Each row is a point on a landscape with many valleys, with its height.
A ball rolls from a point to the lowest of its 2 nearest points, and stops where none of them is lower. Distance is the straight distance between rows; heights are no part of it.
<164>: [ -8 -10  12   7   6   0  -6   6 -14  24 -17 -27  15  -1 -16 -21   5  14
  -7 -27  21  13]  h=519
<57>: [  6   3 -10  -2 -12  -7  17 -44  12 -16   9   9  -2 -11   6  -7  18  -7
  45 -10  10  11]  h=288
<570>: [ 17  10   7 -14  24  -7 -31   2 -23 -15  13  -1 -17 -24 -18   1   9 -22
  24 -20   8  -1]  h=276
<10>: [  6  16 -32 -18  -3   1  14   6  -1  20  36 -14 -24 -23  10 -11 -13   3
  22 -12   3 -40]  h=817
<521>: [-19 -31 -23  -8  -6  18 -30 -13  17  17   7  -2  -7   1   4  14   2  15
 -23   4  16  18]  h=466
<126>: [-13 -26 -11  32 -11   6  18   0  21  15 -27 -31 -19 -24   4 -26 -20  11
  11 -15  10 -23]  h=335
<462>: [ -3 -26   0   7  10  16  29   7   4  14  -2  -8  43   8  12   5 -11   7
  -1 -32  16  13]  h=744
<799>: [  1 -11  -9  -2  13   1  15  12   6 -49 -13  -8  26   2 -11  17 -28   3
  23 -15  -4 -14]  h=408
<372>: [ 37   8  -1 -16  -1  -9   5  20 -13 -16   4  16  10  -5 -20  41  10  -2
 -23  20  -9  -9]  h=445
<559>: [ 22   8  10  13   2 -31  -1 -25 -15  -1  -6 -13   9 -18 -19  -6   1  -5
  28 -24  17   4]  h=262
<468>: [ -7   8 -16  -6 -15   0  25  -1  18   1  -9   1  12  -5  -3 -19   2  -5
  -2  20 -18  -7]  h=613
<601>: [ -8  -4   6  12   7  36  -3   4   3  -9  20  -2   8  16  -4   4  11  -4
 -20 -15 -11 -10]  h=819
<20>: [ -1 -25 -14 -12   5  -9 -14  10 -27  16   5   0 -20 -17  25  27 -25  19
  12  -2  11   7]  h=566
<533>: [-12   7   2 -29  22  21 -31 -11  -2   8  23  11  10  -3  -2 -17  10 -32
   5   3  -9   1]  h=725
<848>: [  7 -21 -13   8  -4  19   1  -9  -8  11  23  19  12  -8  -4  12  11   1
 -16 -25   0   8]  h=799
<306>: [ 14   9  15  36 -11  -9   4  -7  -8 -27  -5  19   4  -1   9  26 -20  -3
  -4  -5 -15 -16]  h=858
<539>: [ 12   9  -6  -8  -9  -1   5 -15  -5  15  38  11 -21   3  22  15  31   2
  -8 -10  22  10]  h=731
<607>: [ 21 -10   9  -5  30 -12  15  18  -6  33 -13 -20 -17  10 -16 -26  24  13
 -31  -1   5  24]  h=567
<96>: [  8   6 -13  -6  -8 -11 -21  -9 -24  40  36  13  -9 -13  13  25   6   9
  -4 -16  15   4]  h=760
<606>: [ 25  22  14   4   4 -30  -7  -4 -19   4 -17  26 -40 -13  13 -29  -8 -15
 -13  33 -25   1]  h=861
<832>: [-21   5 -14  -8  -7  -6  11  20 -16 -17  -6   6  18  10   7  20 -33   7
  26 -27  -3 -24]  h=396
<370>: [ -8  34  28  -3 -14   2  11  -5  23   5 -14   2 -27  36   6  -8  29 -10
  -8  35   9  12]  h=948
<75>: [  1  43  20 -11 -29 -14  18   9  21 -19 -24   9 -19   7   6 -16  14 -19
   8  47   5   9]  h=814
<793>: [ -4 -13  -6  18  10  27   6  -8  43  37   4 -20  -1 -22 -16   8  -4  -5
   2 -15 -17 -14]  h=406
<828>: [  8   4  24   4  25   7 -31  23  -9  12  -5   3 -10 -12 -34 -16  14 -13
 -19  16 -22 -17]  h=521
<59>: [  7 -15   3   5  16  -9  17  20   4  30 -25 -43  13   0 -18 -41   8  12
 -17  -5   2  -3]  h=542
<237>: [  2 -13 -22 -22  -7 -28 -17  -7 -22  15   7  17  14 -12   3  29 -18  14
  26  15  -5   9]  h=529
<623>: [ -1 -11  -4 -12  -7  -6  26   3   0  -2  16 -20  19  19  20  -6  -3  18
 -11 -25  25  -6]  h=724
<780>: [-31 -25 -16  -5  -6  22 -16  23  -7 -26   3   7 -19  12   9  16  -8  18
 -22   1  14   5]  h=359
<216>: [  4  15  -3  11   6 -26   3 -10   9  12   2  -2  15  -2 -18  24   7  -8
  34   1   5  -7]  h=380
<429>: [ 12  -8  22   1   7  -4  12  -3   5  -1 -10 -19  11  20   8 -21  16  -1
 -10  19   6  25]  h=639
<215>: [-17  23  16   2   7   4 -47 -24  -9 -17   4   4  21  11 -21  -2   9 -22
   4 -13   5  17]  h=700
<79>: [ 13  35 -14 -30 -22 -17   5  22  22  36 -10  26 -17   0 -13   7  23   3
   8  41   7  -1]  h=219
<882>: [ 25   6  13  -9  13   4  -9  10 -15  -2   2  16 -34 -27 -19  -4  12 -12
 -10   2  -7  -6]  h=395
<582>: [ 11  15  -5  -9   3   2   9  11  10  18   6 -16 -40 -17  16 -15 -11  -9
   9  15 -18 -30]  h=863
<404>: [ -9   1  -1   2   7  28  15  34  10 -24  14 -15   5  21   0  22   5  -3
 -24   7 -11 -32]  h=859
<560>: [-20 -13  -3   5 -12   8  -6   1 -14 -21   7  12  -7  21  39  16 -14  21
 -26  21   4   8]  h=293
<76>: [ 15   7 -11 -12  12 -19   1 -18  -5   9  16   4  25 -11   4  29 -19  -5
  41  -1 -15   4]  h=476
<52>: [ -4  -1  -4  20  -9  -6   9 -22   6 -17   0   8 -22 -27  10  13  -4   1
  46   2  -5 -12]  h=366
<357>: [  2 -13  -6 -11  -1  -9  31  12  27  13 -29 -21  23   3  -9 -42  -2  -3
  -7  21  -1 -14]  h=568
<786>: [-28 -15   5  34 -16   7  15  -3   8  -1 -16  -9   6   6  31 -13  -8  25
  -1   0  11   3]  h=201
<24>: [ 14 -12 -11  -3  -3  -2  25  -1 -11   2  32 -11  -9  16  23  24  11  25
 -14 -15  30  12]  h=698
<200>: [-35  -6 -25  12 -24 -17  13  -7   3   5 -18 -11   3  -6  15 -38 -21  24
   9   8  15 -10]  h=264
<734>: [ 15  16   5   6 -11  -3   6   1  12  22 -22  19 -40 -27  17 -22  -2 -18
   5  30 -24 -11]  h=916
<654>: [-31 -25  14  15  -6  20 -14   0 -15 -30 -16   6  23  20  17   3 -10   7
 -14   7  -9   8]  h=207
<555>: [ -7  16  14  20   2   7  10  15   1 -32  10  -6  11  20  22  21 -18  -1
   0  -2 -14 -24]  h=906
<293>: [  6  -4  -4  28  13   3  24  -8  19 -14  -8  14  44   4  -1   5 -10  -1
   7 -18  12  -4]  h=766
<292>: [ 16  -5   8  -6  13   0  -5  11 -18 -37   1   6  21   3 -19  31 -16   0
  -1   0  -9  -1]  h=322
<634>: [ 16  50  18 -24 -23 -15  16  30  17   9  -5  11 -27  -4   5  12  16  -6
  -7  32   9  20]  h=575
<11>: [ 17  -2  19  30  -7 -11   3 -29   8  -1  -6   9  -6  -6  -2   6  17  -4
   4  -1  -9  17]  h=298
<284>: [ -1   8   3 -29  -5  28  -7  28   8 -20 -12  18   4  -1 -37 -23  11 -21
 -26  16 -22  -6]  h=588
<309>: [ -9 -10  -7   4   2  41 -11   7  35  33  -1 -15   6 -11 -18 -22   5 -26
 -11  -5 -21  -9]  h=447
<752>: [ 17  11  13  26  -6   2  21  -3   4 -17  -7  11  27   6 -25   6   4   0
  -7 -10  -5 -18]  h=805
<363>: [-23   6   2 -11   8  10 -20 -30   0 -20  14   9  23  21   1   3  -4 -21
  33 -26  -9  18]  h=765
<701>: [-27   1 -12 -27  21  19 -28  -2 -16  11  23  -4  32  13 -10 -16 -12 -15
  -2 -22  -3   8]  h=762
<876>: [-17  -7  -7  41  -7  -4   8 -13  23  14 -20  -9 -28 -25  11   3 -16  14
  34 -13  -2 -11]  h=300
<673>: [-10  -1  -5   5  -6  -3  -6  -2  -3 -19  -6  13  -3  -9  -1 -22  -8 -11
   0   2 -13 -11]  h=665
<256>: [-11   9  -3   8  -6 -15  13   3 -22   0 -16 -19  -2 -10  24 -48 -30   3
  12 -10  11 -24]  h=299
<117>: [  7 -20 -17  14  -2  15  11   2  31  38   3 -39 -34 -20   5 -10 -11   1
   6  -6   4 -16]  h=367
<862>: [ 28 -23  -3   1  -3  -1  14   8 -13   6  22  -5 -10   2   0  54  18  30
 -13  10  23  18]  h=667
<220>: [ 25  38  -1 -26 -11 -24  -6  17   5  13  -3  26  -7  -2 -24  31  15  -4
 -12  28  -9 -16]  h=520
<22>: [ -2  -8  -5 -31  14   8 -13  11   9  -3   5   0  15  -7 -25 -24  12 -22
  -2  26  -9   8]  h=671
<423>: [-12  10 -31 -16 -17  -9 -11  -7 -14  16  33  12 -14 -15   2  11  -7  13
  15 -17   9 -18]  h=784
<593>: [  3  25  17  13  -7 -21  -2 -22   8   7   8   7  33  17  -7  38   9   7
  12  -5  12   5]  h=499
<526>: [-18  13  -4   2  -9 -13  23   0 -21 -22 -13 -10  -6   4  11 -13 -35  11
  22 -32  16 -36]  h=341
<563>: [ 26   5  15  -3  -5 -13  24   1   1 -14 -24   2 -14  22  22 -13   2  -4
 -25  25   0  30]  h=701
<479>: [ 38  20  22   3  14 -12 -15 -18 -14 -37   3  -2  -2 -11 -23  -7  -4 -13
  13 -32   3   1]  h=146
<709>: [-22 -25 -15  -4  16  14 -30   9   3  18 -15 -19  -1  -9 -13  -9  -3  17
 -13  -5   9   7]  h=492
<110>: [  1 -13  -6 -27  12  16 -21  11 -19   8  35   9  17   5  -9   6   3  -1
 -24 -10  -5  21]  h=785
<646>: [-44  -3  -7 -22   3  28  -6 -21   0  -6   9  -6  34  40   8   9  -4  -4
  20 -21   4  23]  h=803
<668>: [  5   9  16   6  13   8  -9  17 -12 -16  -7  -1  -8  -5 -17 -50   1 -26
 -16  -3 -19 -17]  h=612
<865>: [  3  16  14  12  -1  -6 -17 -26   6 -24 -14   0  23  20 -29  28  20 -12
  13 -22  -2  10]  h=611
<627>: [ -5  -7  11  -5  20  -2  -6  19  -5  31  -9 -17  10  22   6 -19  12  15
 -36  23   0  23]  h=598
<483>: [-22 -13   0   8  -7  32 -12  17  21   5 -17   6   2 -12 -40 -21   7 -13
 -23  10 -24 -19]  h=500
<785>: [ 17  -2  24   2  16 -32  14 -17 -18 -13 -12  13 -29  14  30 -27  -7 -14
 -12  18 -18  21]  h=780
<621>: [ 10   7   5  -2 -17  -1   0 -35   7  -9   2  25 -16   1  18  -3  27 -16
  19  14  -1  20]  h=141
<8>: [-26 -21 -19 -28   9  25 -21   9  19 -13  16   7  -9  11  -5  14  -2  24
 -22  15 -11  16]  h=418
<529>: [  0  -8   3   9  10 -11 -18   2 -34  -3   0  -4 -17  11  15  13   0  15
   0  -6  18  10]  h=596
<15>: [ 15 -22  -4  14 -16 -24  -5  -3 -21  -7   4  14   1  -8   5  31   5  30
 -17   8  16  16]  h=633
<528>: [-19 -31  13  21  -3   2  -9 -12  11  -4 -17 -10   9  12  30  13  -3   7
   2   4  -5  21]  h=134

Call two points neighbours if one is among the 2 nearest of the other. Go from one point of each pair to the other, from neighbour to neighbour, staying as low as possible. Name the highest point that can't be avoided.
<292> and <528> -> <799>
<528> and <479> -> <673>
<292> and <79> -> <220>
<621> and <876> -> <52>

For each start below, name the point where the ball stops.
<607> -> <528>
<357> -> <528>
<832> -> <528>
<404> -> <876>
